Each row is a point on a tangle of strands that fork, close into loops and nearly touch. The rows are in no order.
In the rows, zero is written as 100.
Two points are linked if the straight distance between their rows is under 142. Some points are linked to none.
k212: [ 63 132 110  81  93  71 143 115  95  65  93 100  86  72 105  50  70  81
  88  70  66  73  90 117 139  65 116  70 109  66 103 155 139 122  84 114
  46 132  84 116  84  97 175  61  95  99 103  68  62 132 153 120  70 114
 108 127  88]
k158: [ 55  88  91  77 111  68 129 134 102  67  79 105  65 112 131 114  12 109
  51  95  63  94  84 119 160  86  87 115  95  61 106 154 128 134 101 107
  79 119 103 115  50  62 124  65 105  74 131  92  77 136  87 130 103  89
 103 137 110]
k902: [103  79 135 136 123 118  81 104 103 112  97  68  99  77  84 102  88 118
 116 136  89 136 102 118  81 111  87 132 101 129  54  87  80 129  80 111
 101 103 162  75  68 114  59 135 111 125 114 140  91  68  66  82 154  68
 102  90  77]
k399: [103  51  79  94  67 121  77  86  76 103  68 110 101 116  90 102  74  97
  86  82  99 113 102 113  97  71 104 149  84 109  82  72  63  71  81  65
  79 108 105  56 107 100  64  95  89  99  90 110  66  68  56  67 144  78
 120 101 106]
k845: [ 82  63 126 111 121 103 123 116 101  82 103 136 103 110 107 110  55  79
  84 119 113  77  91  98 111 111  89 113 133 104  93 113  98 119 106 100
 117  97 127  87  96  90  99 120  96  53 113 141 139 131 121 102 121  98
 110 135  84]
k339: [ 96 123  65  97 132  92  87 120 126  91 160  59  86  44  87  60 141 126
  93  65 103 106  97  98 104 126 123  67 116  78 142  88 139 100 105 116
  99 121  65  90 114 104 140  49 129 111 137  66 114  88  62 120  39  80
  36  78  93]
k477: [130 128  93  98 137  81  96  78 136  81 110  65 118  92 106  93 142 121
 139 104 126 108 124 110  97 151 107 106  84 135 120  86  92 141 123 120
 141  65  82 110  73  93 103 139 124 111 114 131 124  18 123 139  69  85
  70 101  91]
k432: [103  60  48  91  45  85  90  73  65 100  73 124 106 121  69 122 108  69
  59 102  76 126  90 100  86  63 124  91  71  77 104  88  84  41  88  92
  80  85  95  78 114 108  98  64  96 118  67  98  98 121  83  54 117 116
 122 103 106]
k545: [ 97  65  44  67  48 123  98 123  74 117  74 103 107 147 100  96  70  67
  71  71  89  96 122  95  96  85 131 115  66  96 109 125 119  49  72  71
  80 133  72  76  99  82 115  58  93 113  98  51  43 116  70  79 110 101
 118 105 114]
k878: [119  79  86  50  81 110  32  84  69 113  97 102 111 113  75 111 122 109
 116  89  48 162  57  92 146  51  59  65  86 102 108  26  81  58 108  98
 174  97 140  92 143  91  86 138 132 107  92 110 112 100 107  88 113  79
 139  70 119]
k865: [ 91 115  76  89 129 126  36 124 118  91 107 107 139  87  91 131 148  71
  71 140  88 132  58  78 100 101 105  54  82 108  98  35  95  44 105 100
 137  68 121 118 116  84  76 128 106  98  95 112 120 153 104  95  84 112
 109  96 136]
k690: [104  45 131 136  83 114  88  99  68  94  73  99  83 108  88  94  58 108
 101  74 118 125 131 125  92  89 112 148 100 121  75  97  62 112  83  63
  70 108 130  46 104 123  68 107  96  85 110 126  92  50  58  60 140  66
 142 101  92]
k374: [112 136  98  72 112 115  88 108 102 162  93  55 101  83 127  99 122 131
 106  78  88  87 108 115  92  68  65 116 101 103 143 107 129  68 111  60
 100 151 128 128 104  86  88  75  94 107 119  85  23  65  69  95 107  88
  65  83 121]
k195: [126  98  99 112  83 112  87  66 122  91 103 106 129 106  65 114 128  92
 132 123 130 135 103 100  86 114 103  82  82 116  98  50  57  90 103 114
 147  48  67 109 105 116  85 128 125 110  73 115 149  76 135  96  91 105
 135 100  99]
k56: [103 127 118 121 138 118 110  91 116 108 108 101 129 103  97 130 108  88
 108 150 120  81  83  81  82 145  98  83  98 125  85  86  95  96 113  98
 140  73 130 106  81  97  80 142 100 113  92 121 104 119 122 100 120 110
  92 118  92]
k698: [124 107 137  81 115 117 103  93 141 125 114  87 116  98 104  83 147 114
 138 114 142  83 141  75  96 138  77  83 112 116 100  88 114 110 111  96
 136 105 116 100 110  89 108 158 113  92 106 121  99  52 129 121  82  95
  95  69  81]
k246: [105 115 130 147  95  85 122  91  92  72  86 123  83  93  80  95  67 115
 144 132 131 108 112 125  68 153 104 102 119 110  73 119  95 148 117 127
  84  87  92 102  91 141 102 132 108 105  90 118 137  59 140 102 114 100
 110 112  81]
k189: [111  98 109 123  88 105 110  85  96  70  93 125 100 106  90  98  94  68
 100 116 113  78 118  88  99  96 107 110 108  93  82 116  74 100  78 115
  89  93 100  87 118 116  86  72  94  80  92 123 105  79  93  95 115 106
  85 103  92]
k999: [ 92  65 116 126  83  97  95 115  78  76  74 100  90 105 102  84  52 126
  84 112  99 112 111 128  89  83  93 165 108 101  75 129  66 128  83 108
  51 113 118  60  78 102  62  92  99  77 121 132  95  85  56  69 140  85
 102  95  91]
k993: [ 88  34 145  94  71 116 140  90  91  99 104 136 101 110  80 107  50  86
  94  89 138  94 138  67  68 113  77 109 139 121  76 121  82 101  84 103
 101 116 118  45 145  99  93 137  82  89  88 124 120  89 116  66 109  93
 107  98  82]
k840: [ 97 116  51 122 144  72  96 110 129  65 149  65  70  61 114  67 139 122
  92  66 102 105  88 113 123 149 125  81 120  81 142  61 135 115 116 114
 122  85  45 121  94  96 108  62 115 117 123 101 141  82  76 142  43  63
  33 105  95]
k333: [ 85  84 146  59  95 137 134  92 104 157  88 105 124 120 112 119 114 117
 122  88 151  90 138  68  86  88  92  88 125 125  90 105 103  86 100  52
 125 119 113 118 107  76 145 172  64  94  74  88  98 133 139  95  96 108
 143  63  93]
k830: [110  34 167 111  66 118 111  95  77  98  88 127  89 109  89 112  47 110
 102  78 142 119 138 101  62 103  96 128 126 117  57 102  73 116 100  75
  75 109 111  55 125 107  83 134  79 104  80 126 107  65 102  65 113  67
 144 102  91]
k524: [128 129 134 137  97  87 113 101  83 110  72  85  88  98  91  99  76 137
 143 146 136  76  85 123  66 142  83 141 106 126  62 133  76 148 114 114
  87  82 112 106  69 129  83 133 100 108  91 115  96  64 134  79 116 117
 100  93  71]
k805: [101  83 120 118  78  87 126 123  86 100  80 128  76 113  92 102  16 135
 116 114 122  89 115  97  78 106 100 133 119  77  71 157  92 133  97 104
  56 122  95  87  87 109  93 101  71  93  80  99  99  74 121  90 123  86
 119  97  94]
k369: [ 96 151  67 150 134  72 112 102 129  65 128  63 106  90 102  79 130  92
  97 114  82 113 105 118  84 126 145  68  77 102 135  82 108 108 104 122
  85  65  22 130  91 115 106  66 109 125  79  72 132  80  87 117  43  95
  61 122 110]
k83: [ 93 113 152  60  75 111 133  81  89 148  99 111  86 125 109 103 102  98
 125  70 141  87 126  97 105  90  74  91 130 101  85 106 114  97 116  53
  94 136 116 138  95  83 150 130  86  97  92  86  95 107 167 120  99 107
 133  76  66]
k183: [102  86 151 153  87  85 122  82 112  81  94 134  87 106  65  95  82 105
 131 108 152 104 140 124  90 133  89 102 132 123  77 131  92 136  78 136
 100  95 109  41 131 128  88 131 113 101  81 127 143  46 139  96 101  81
 103 111  79]
k145: [117 147  91 125 108  92 114 103 125  97 112  90 111  84 104 106 103  86
  90 126 101  80  86 104  88 111 117 106  98  95 103 115 109 100 116 125
  75  88 100 126  80 103  97  81  99 109  94  80  75 113 108 107  86 114
  70 113 103]
k951: [110  89  55 146 126  63  81  90 122  54 121  82  83  88  87  80 127  89
 120  88  80 116  84 124 108  86 110  93  84  84 138  73 102 119  79 140
 117  93  59  82  98 130  78  58 105  79 101 136 145  69  74 131  62  80
  59 119  88]
k402: [ 93 103  59 139  97 106  82  83 128  70  95 103 128 109  72 105 149  79
 119 124 105 137 110  85 104 100 117  64  86 104 122  53  81  82  95 128
 140  50  32 126  98 108 104 112 112 101  74 106 182 103 114  99  61 118
 109 116 105]
k508: [ 73  96  93  97 100  52 108 147  99  75  61  73  75  85 128 124  26 118
  62 109  67  89  78 152 129  87  76 115  96  90  94 152 108 131 105 123
  69 111 113 107  48  94 109  34 102 101 118  79  62 124  57 135 138  83
  91 125  98]
k533: [109  77  58  76  40 104  50  45  71 104  88 128 141 108  48 130 116 100
  84 106  85 164  74  81  96  31  91  78  81  99 120  37  69  45 103  86
 116  70 102  83 135 115  82 117 121 122  60  96 131 130 101  72 105 121
 133  72 111]
k9: [ 73  60  70  94  62 142 129  97  99 103  97 138 123 128 100 131  35  86
  72  88 115  86 119  49  76 120  99 117  85 112  78 129  82  61  86  83
 103 109 100  92 111  54  79 102  74  81  86 106  72 115  64  66 133  99
 118 104 110]
k46: [118  78 129  78  77 128  96  69  97 107  96 114 141 107  71 132 115  99
 109 109 118 130  84  96  79  87  96  74 105 122  78  50  56  77 141  93
 142  62 112  94 108  91  95 143 116 123  66  96 133 119 134  83  95 129
 147  83 107]
k220: [ 93 121 105 115  95  72 111 119 106 123  64  53  69  64 112  93  63 150
 113 120 105  81  86 127 112 104  60 136 115  87  84 166 113 142 133 128
  62 118  86 135  63  97  78  87  77 114 102  82  41  99  77 112 129 115
  67  91  94]
k487: [ 92 131 116 114 111  54 104 139 107 103  86  53  89  76 127 103  67 131
  94 116  72  77  71 157 105  87  74 121 110  92 100 138 116 123 144  92
  47 108 111 122  53 114 105  68 101 114 114  84  37 124  79 131 134 110
  74 125  94]
k116: [ 71 144 122 110 108  51 133 115  99  45 101  88  80  71  96  43  78 114
 108  91  76  73  96 121 129  97 100  71 124  77 114 145 133 128 111 129
  54 121  62 114  84 115 149  58 115 123  89  70  65 109 124 140  53 119
  80 122  89]
k831: [112 109  92  80 128 113  83 124  86 151  85  69  89 108 142 106 106 106
 107  66  65  89  84 123 108  81  61  98  98 113 128  85 107  87  96  51
 107 136 152 121  96  94  67  88  99  98 120 100  32  81  38 117 138  71
  81 100 130]
k914: [113 102 139  92  94 142 134  92 128 166  80 114 123 113  99 133  79 109
 112  93 147  72 139  28  62 114  74  89 104 107  83 120 122  87 102  67
 111 122 112 125  96  85 113 171  46  95  81 114  92 147 116  64 106 109
 109  65 106]
k60: [ 64  98  98  54 105 126 115 106  88 117 123 113 105 109 130  85 127  55
  71  82  65  91 100  85 113  99 110  93 101  94 100 115 101  87  94  80
 109 115 115 106 126  87 146 107  87 112 107  65 121 176 124  92  91 102
 121 108  97]
k887: [ 75 151  88 115 107  84  98  96  79  99 101 108 107  86 105  73 142  74
  86 113  62 119  84 115 109  82 147  69  68  86 129  84 111  77 106  92
  75  82  66 127 111 123 160  88 104 144  68  57 109 159 158  97  82 121
 113 128 114]
k719: [116 122 132 121 105  98 118  93 118 110  88  83  89  94  98 110  61 127
 123 140 104  85 116 100  75 128  75 126 121 106  63 147 101 149  97 115
  94 116 120 111  83 100  68 146 103  89 101 119  74  77  98 110 126 103
  73  92  74]
k692: [ 98 107  97  77 111  96  95  81  97  85 149 107  70 120  91  75 149  81
 113  87  82 105 103 105 142  90 115  71  87  97 111  84 104 101  92 106
 104 103  77 101 138 107 142  84 113 109 109  78 146 100 137 107  66 104
 109  92  79]
k430: [111 102  72  79  85  84  16  88  92  92  87  96 106 102  63 114 137 100
  93 118  47 162  41  98 120  41  78  76  76  84 143  25  85  44  92 114
 148  66 115  90 139 111  61 103 130 102 108  99 103  96  98  93 101  69
 127  78 137]
k336: [117 106  95 126 132  81  91  79 119  68 104  81 112  91  89  95 137  97
 130 121 101 100  92 143  99 123 100 108  92 136 105  52  75 136 113 119
 133  75 109 106  83 111  77 116 136 112 123 119 124  30 112 146 103  79
  82 117  82]
k640: [ 83  95 105  66 106  86 125 122  95  92  99 126  75 128 117 105  68  91
  73  75  75  76  96 110 144  85  98 112 117  82  96 135 126 116  94  87
  72 130 105 104  77  73 123  92  96  77 117  90  72 123 128 134 116 101
 111 120 101]
k777: [109  90  87  82 142 102  24  97 110  90 114  87 133  67  93 109 146 103
  94 104  82 129  65  97 101 104  86  78  71  91 112  35  97  86  69 133
 158  60 123  72 122  85  40 110 127  65 109 146 110  64  51 105  82  78
  94  74 127]
k172: [125 128 111  87  81 105 109  89  74 148  78 100  88 107 112  98  85 139
 113  81 109  80 104 130 101  67  82 142 100  95  97 109 111 102 122  68
  59 114  79 136  87 111 102  78  94 103  88  86  44  74 138  82 119 127
  96  89 102]
k214: [104  56 130  90  67 149 115  76 108  97 107 131 131 106  84 111 125  86
 116 101 120  99 116  82  89 104 108  70 120 126  80  88  64  74 123 102
 142  96 103  68 128  99 109 134 105 112  91 109 153 101 113  86  79 108
 133  69 105]
k649: [110 112  75 117 131  84  42 100 119  72 114  84 122  69 100 125 149  93
  80 114  85 132  68 105  93 112 109  86  72  94 138  33  85  84  89 143
 139  50  96 100 102  87  59  95 116  95 101 122 126  81  77 123  89  95
  88  99 107]
k854: [ 94  87 140  85 106  99 127 120 117 109  84 118  68 103 100 101  49 113
 101 105 118  73 127  79  82 102  78 118 130  81  83 164  98 145  90 103
  95 137 116  90 108  73  92 124  79  66  98 120  71  88 105 106 114  92
  79  92  85]
k676: [ 78 121  82  84 107 116 107 119 134  98 131 115 100  80  97  68 127  99
  80  96 108  84 125  52 101 121 130  81 109  79  94 137 124  93  83 115
  95 118  89 100 119  97 126  73 104 100 109  69 107 135  85  96  61 103
  72  77  92]
k325: [106  94  58  84 104 117  43  97  81  91 105  83 115  75  97 100 136  73
  84 110  64 124  61  80  94  85  86  80  78  91 116  56 103  52  75 107
 133  93 126  62 116  87  38  91  93  75 108 115  88  80  33  79 105  69
  69  64 141]
k590: [121 112 117 114 108  98 110  86 121  92 106 105  89 112  97  88 131  96
 121 105 110  90 104 123 105 110  83 106  95 112  85  82  66 117  99 115
 110  97 104  97 101 118  87 100 115  97 114 108 110  61 116 128 117  97
  98  94  78]
k42: [118  76 137  66  91  95  98  76  73 109 106 132  73 114  91  79 137 104
 128  79 120  98  98 124 110  77  78  98 115 114 105  79  79  98 128  67
 133 108 123 113 120  98 125 100 129 106  98 108 125  84 156 119  94  93
 153 102  66]
k565: [102 108  80 141 108  61 124  94 114  54 120 101  82  90  93  73 120 103
 113  98  98  94  98 141 125  81 100  86  84 100 123 105  88 136  77 126
  89 107  59  87 114 134 108  48 113  88  91 102 121  66  94 139  73 106
  68 122  78]
k579: [ 97  91  96 135  96  69 100  86  98  47  84  98  95  90  95 107  81  92
 103 118  95 102  95 128  97  87  95 126  97  98  90 121  80 124  69 140
  82 106 112  71  95 125  66  50  97  78 110 130 100  79  68  93 135 100
  73  98  76]
k846: [100  75  61  94 102 103  99  88 103  82 158 122  87 117  78  54 157  88
 106  77  96  97 106  79 124  99 138  62  89  76 107 111 104  97  65 111
 120 116  68  82 128 129 134  72 110  99 114 103 180 110 107 116  44 102
 105  95  86]
k37: [108  77 126  86  87 110 104 110  80 129  66 117  77 132 121  82  24 136
 113  71 117  82 121 126  97  62  79 145 110  94  93 149 114 120 107  66
  56 140  96 104  63  90 100 101  92  70 103  78  42  56  75 103 146 103
 107  98 108]
k254: [ 88  69 145 151 104 137 103 122 102 105  71  93  99  83  77 115  42 109
  97 125 120 118 126 111  57 129  93 133 109 125  53 101  74 148  87 104
  90 107 148  51  88 103  51 149  95  97 111 139 104  86  86  63 148  66
 106  96  93]
k338: [117 105 103 106 123 114  97 110  94 113  91  80 111  92 128 114  83 111
  88 105  87  70  90 128  95  97  79 123 110 102 101 100 100 104 102  82
  99  99 147 107  82 104  62  95  90 106 118 104  57  96  66 118 143  90
  83 100 115]
k955: [107 128  78  70  85 119 101 101 113 112 107  98 115  89  94  83 146 101
 101 107 110  77 130  57  69 100 118 102  98  83  93 128  94  84  90 100
  76 124  72  96 139  97 107  62  84 124 102  78  86  96  86  66  62 129
  78  44 107]
k146: [109 123 115 111 131 115  75  95  90 146  93  74 120  84 112 123  88 133
 109 121 101  92  89 128  72 129  64 132  93 139  79  86  91 124 106  74
  97  85 162 100  66 106  65 140 107 120 112 131  63  90  85  85 159  86
  97  97 109]
k968: [114  76  71 117 108  99  66  82  87  72 100 106  93  96 103 104 116  67
  86  94  72 101  75  98 111  82 100  97  86  98 108  67  92  77  83 119
 117  81 125  57 116 103  62  82 101  62 124 131 109  93  52  83 121  94
  97  86 106]
k621: [ 85 114  90 109  96  86 101  85  90  80 119 123 104 107  92  78 159  79
 127  98  97 132 109 103 121 102 132  62  85  98 123  46  93  95  91 115
 109  68  52 132 112 126 142 102 115 115  81  91 161 110 142 132  73 112
 122 128  99]
k200: [ 78  30  39  85  43 108 121  95  77  83  87 131 106 136  97 117  53  71
  56  78  94  88 125  60 103 103 125 120  64  92 100 140  98  62  71  84
  89 126  97  65  98  77  98  61  87  91  98 101  78 107  60  58 111 103
 114 101 109]
k702: [ 87 122  86 102 143 107  84 128 124  92 118  97 120  78 128 128 146  65
  58 146  77  96  61  93 109 116 129  70  80 100 114  58 120  55 111  89
 114  64 113 118 106  87  88 100 106 100 117  92 134 163  91 107  95 119
  71 119 115]
k704: [ 87 141 115  84 112 108 107 111 106 163  91  44 120  76 133 105  71 136
  93  75  78  76 114  73  96  95  61 107 101  80 121 124 153  99 119  65
  91 146 101 141  99  85  98  97  75 114 104  79  13 117  62 101 102 114
  68  91 127]
k515: [121 102 131 132  96  81 104 110  53 109  67 110  72  95 115  98  51 158
 130 115 133  84 100 132  83 103  89 148 112 119  75 144  82 144 103  89
  49  98 106  96  74 119  91 115  76  99  76 110  97  80 123  60 126  94
 109 102  85]
k421: [ 97  50 105 106  73  77 120  88  45  82  95 157  64 110 110 106 103  78
  91 110 113 120  80 117 142  78  97  96 124 109  97  83 101 100 118 109
 107  83 110 101 130 109 134  85  97  81 104 131 165 144 130 112  89 121
 154 140  91]
k334: [ 69 101  98  65  87  79 132 104  72  92 105 117  80 112 118  75  81  85
  85  53  81  86  95  98 147  77 118  97 107  72  95 149 118 110  80  89
  81 138  97  93 107 102 168  63  95 104 109  90  93 122 135 111  80 102
 136 110  85]
k288: [ 98  59 105  95  90  76  92 103  46  99  93 136  76 136 119 112  76  75
  88  98  80 108  69 133 137  73 102 125 109 122  96  73  99 101 122  74
 108  85 134  96  89  90 114 104  95  61 139 120 145 131 103  99 128 109
 151 144  96]
k655: [104 131 138  96 109  66 105 111 126 129  77  43  62  75 118  87  74 141
 124  79 101  72 103 109 127 103  62 106 135  80  81 143 132 146 148  90
  69 149  89 149  84 110 109 114  98 111 106  96  20  85 108 124  98 123
  54  87  91]
k998: [101 169  92 125 121  90  97  84 111  79 108  83 120  97  94  83 149  84
 114 112  89 128 105 115  91 105 130  76  76 100 124  61 101  91 111 105
  90  59  47 137  93 113 126  90 111 139  77  51 113 121 139 122  66 109
 103 119 107]
k794: [119 155  76  96 122  93  94  95 138  89 127  82 116  92  78  82 162 111
 100 110 126  86 106  51  63 139 123  97 117  84 111  98 119  89  91 131
  94  92  72 128  99 103 110  86 107 117 116  91 110  57  59  92  40  96
  49  60 111]
k307: [ 87 142  95 128 100  45 134 109 111  55 133  91  67  81 107  77  98 112
 123  99  87  91  92 151 137 107 109  70 110  99 121 128 124 144 111 149
  82 112  44 112  90 135 121  57 116 110  85  81 105  81  96 159  62 100
  64 116  80]
k774: [113  92  72  87  79 107  92  90  80 105  91  94 102 106  96  95 123  57
  52  75  72 106 107  96  93  65 137 106  81  85 120 109  90  57  76  86
  77 108  98  80 126  88  98  52  82 114 100  78  57 115  72  77 110 106
 107  88 117]
k356: [106  61 112  67  88 108  89 100  44 131  93 126  90 151 128 107  86  96
 103  63 105 117  82 146 110  47  95 135  99 114 114  62  99  99 127  47
 113 108 123 105  74  86 104 109 105  78 128  89  88 110  95  97 134  97
 155 136  98]
k207: [ 90 101 102 101 102 118 114 114 109 134  81  92 107 108 106 123  32 134
  85 100 114  55 132  63  82 103  75 121  86  96 100 157 123 107  86  73
  70 129 114 126  87  72  81 122  70  76 100  88  49 121  60  94 144 104
  90  91 129]
k771: [121 119  88  77  98 126  86  85 132 106 131  97 132  96  74  83 159 119
 116 111 132  91 132  49  77 121 111  92 101  93  97  86  96  71  74 111
 108  95  91 104 120 101  80  97 102 117 104  91 116  62  85  65  56  99
  80  32  88]
k308: [ 77  77  55  89  97 105 117 113 123  72 159 130  75  88 103  52 112  78
  90  93 106  76 114  52 115 116 135  71 109  72  95 138 123 109  65 108
  98 118  81  77 122 117 140  76 115  91 140  98 164 130  92  85  56  99
  86  98  84]
k226: [ 96 103  86  91 133 134  77 106 123 114 102 105 141  90  96 126 150  88
  92 130 100  96  81  85  86 126  89  72  89 104 102  50  92  75  98 109
 136  64 139  95  95  87  65 137 113  88 100 126  86 105  85  94 120  91
 115  93 118]
k86: [123 158 120 129  98  76  98 102 152 110 103  35  80  73  99  93 116 146
 125 102  96  66 105  97 105 129  85 104 101  94 118 140 120 145 131 151
  78 113  40 133 108 127 101  76 106 125  93  82  56  63  67  95  64 111
  46  87 115]
k415: [117  87  83 124 119  90  68  89 117  71 123  89  86 100 104  92 133  78
  89 106  72 103  80 111 126  94 117 104  86  98 121  45 100 103  85 135
 141  78  95  88 115 111  92  73 113  66 133 126 124  99  93 120  97  98
  75 116  99]
k679: [109  53  74  69  43 120  81  69  57 114  78 126 108 123  76 110 118  76
  77  80  79 141 105  91 106  59 111  91  86  94  97  72  67  60  90  79
 112 108  93  73 140 109  90 102 102 129  73  80 125 130  95  71  90 122
 139  77 101]
k74: [ 69  86 114 106 128  65 138 135 106  59  87 138  79 103 116 112  16  99
  86 137 109  99  81 112 119 132  85 116 120  93  80 131 107 160  97 114
  88 100 126  91  48  64 102 113  97  57 127 116 137 150 117 121 117  97
  82 135  86]
k161: [ 84 128 105  85  74  92 123  92  58 117  96 105 111  92 108  83 111  66
  99  74  81 114  98 111 100  69 129  86  76  82  88 117 109  74 103  74
  59  99  93 120 110 111 159  76 102 152  60  45 111 132 170  94  87 129
 137 112  98]
k566: [129 150  85 115 120 105  96  99 143  94 113  59 143  70  97 109 126 106
 119 134 126  98 117  70  59 163 101  94  88 125 112  88  88 115 114 134
 131  58  76 118  73  89  88 136 108 113  87 108 108  28  92 111  68  97
  65  86 116]
k191: [115  98  74  83  73 102  43  85 100 105  94  91 127 111  58 123 144 104
 101 118  72 167  78  88 112  46 110  79  69  86 134  30  70  52 104 116
 139  63  80 110 134 103  89 106 125 111  78  84 125 116 131  93  84 110
 138  85 111]
k965: [ 92  59 104  92  82 129 121  86 109  95 104 133 104 119  94 100 112  78
 101  91 122  90 122  63  92 112 101  94 122 109  82 105  90  79  74 106
 122 113 116  43 123  90 103 102  88  79  87 123 126 101 108  73  99 109
 108  86  85]
k77: [ 85  73  66  64 109 119  83 114  74 117  99 110 100 130 122 114 114  74
  67  84  65 109  71  84 125  87 106  82  96 105 117  68  98  45 100  70
 123 107 131  95 103  86  84 110  89  90 114  96  91 150  79  96 111 103
 121 117 128]
k818: [ 83 104 124 112 119 109 136 112 136  82 108 127 119 106 105 136  60  82
  98 150 126  76 106  75  83 150 105  83 114 101  76 125 110 127 110 127
 123  85 121 102  86  87  91 147  87  80  98 119 117 146 108 115 120 108
  74 126  94]
k93: [104  73 129 150  87 125 116  84 138  72 113 102 112 102  48 102  92  88
 127 104 139 106 131  70  71 149 106  83 117 122  78 107  83 118  90 144
 114  84  91  47 136 121  82 120  94  97  78 137 161  45 122  80  84  90
 103  95  93]
k15: [111 164  70 136 122  82  85  88 125  76 118  53 125  83  96 124 137  96
 106 126 112  89 110  86  58 146 142  83  94  93 121  85  97 105  96 137
 112  60  56 125  75 110  80  89 106 128  83 103 115  61  67 106  70 102
  47  94 119]
k387: [ 96 112 125  72  86  91 111 112  74 141  82  87  67 113 128  87  69 129
 112  52 106  74 105 115 103  55  83 130 116  83  99 140 131 119 109  60
  63 141  93 135  71  93 134  88 104  91 107  62  20  83 118 112 105 116
 113 113 105]
k659: [ 93 128  78 110 157  70  72 116 114  73 148  59  91  68 128  87 140  95
  85  96  63 113  61 125 105 134 115  77  98  97 140  51 132  93 118 124
 122  78  84 115  88  88 119  78 119 110 133  88 122 101  93 152  63  84
  55 117 105]
k627: [ 67  92  78  53  72 107 120 112  64 115  92 115 122 102 123 109  89  55
  63  66  85 114 107  88 103  90 129  99  77  96  85 121 107  72 101  78
  78 115 109 119 105  71 166  97  83 118  82  56 107 165 135  89  95 117
 155 121  94]
k28: [125 105 120  78  74 126 114  91  83 132  70 110 101 110  99 107 105 112
 119  88 126  98 109 105  89  91  92 113 122 113  82 105  89  76 112  74
  79 101 106 113  94  99 112 108  85 108  82  87  80 104 150  92  98 124
 113  88 107]
k962: [ 97  79 103  84  81 135 128  94 110 142  88 122 112 131 105 117  53 113
  96  89 136  74 122  47  84 102  95 117  88  98  86 137 107  78  96  62
  86 118 100 120  98  74  97 119  64  96  80  85  53 141  98  76 121 104
 114  92 120]
k502: [ 97 138  91 114 148  65  83 128 122  86 118  68 104  78 120 129 141  66
  66 109  56 127  44 117 109  98 130  71  90  89 126  63 142  74 119 105
 100  75  98 112 111  94 106  70 102 113 108  86 102 146  90 131 102 101
  76 141 112]
k943: [ 95  61 133  93 100 124 105 114  64 133  89 129  85 138 127  99  64 133
 122  70 136  94 110 123  90  70  88 139 109 120  96  98 104 111 119  34
  94 105 119  98  58  89  89 118  92  74 117  76  62  84  91  98 144  99
 142 112 103]
k969: [120 142 114  97  84 124 112 114 100 167  88  70 103  95 121 111  55 133
 109  82  88  68 108  87  98  98  61 119  87  95  99 142 139 102 125  72
  57 116  86 143  71  79  98 121  74  93  92  82  20 145  94  92 129 116
  78 102 125]
k829: [ 86  71  75  59 123 121  93 114  90 117 132 124  69 118 115  71 137  75
  86  70  68  93  88  55 138  92 117  78 114  97  85 108  98  84  76  96
 134  91 109  85 130 100 123 107  83  91 118 101 151 155  99  86  69  89
 116  86  98]

How many points has the smallest loop of links through each point below? Write - if it is on no loop.
k308 | 11
k579 | 7
k777 | 5
k402 | 14
k524 | 5
k679 | -

A tip is a point with one link. Name the tips that can be reached along the links from each point below, in the order of the rows.
k943 | k878, k254, k421
k999 | k399, k829
k515 | k93
k968 | k655
k659 | k339, k74

A piece is two or more points that can be reached from each other along the links. Count, over all rows, the pieces, the separate loops (a circle has one, a figure eight two, a Y none), the forks (points with three links) and the tips (points with one).
pieces | 5
loops | 5
forks | 9
tips | 9

Name the points in between on the shortest way along the links from the first point to the second, in order.
k74 / k339 | k845 k818 k56 k226 k865 k702 k502 k659 k840
k308 / k590 | k676 k955 k771 k794 k15 k566 k477 k336
k374 / k430 | k704 k969 k207 k962 k9 k200 k545 k774 k432 k679 k533 k191
k829 / k477 | k60 k627 k161 k887 k998 k369 k15 k566
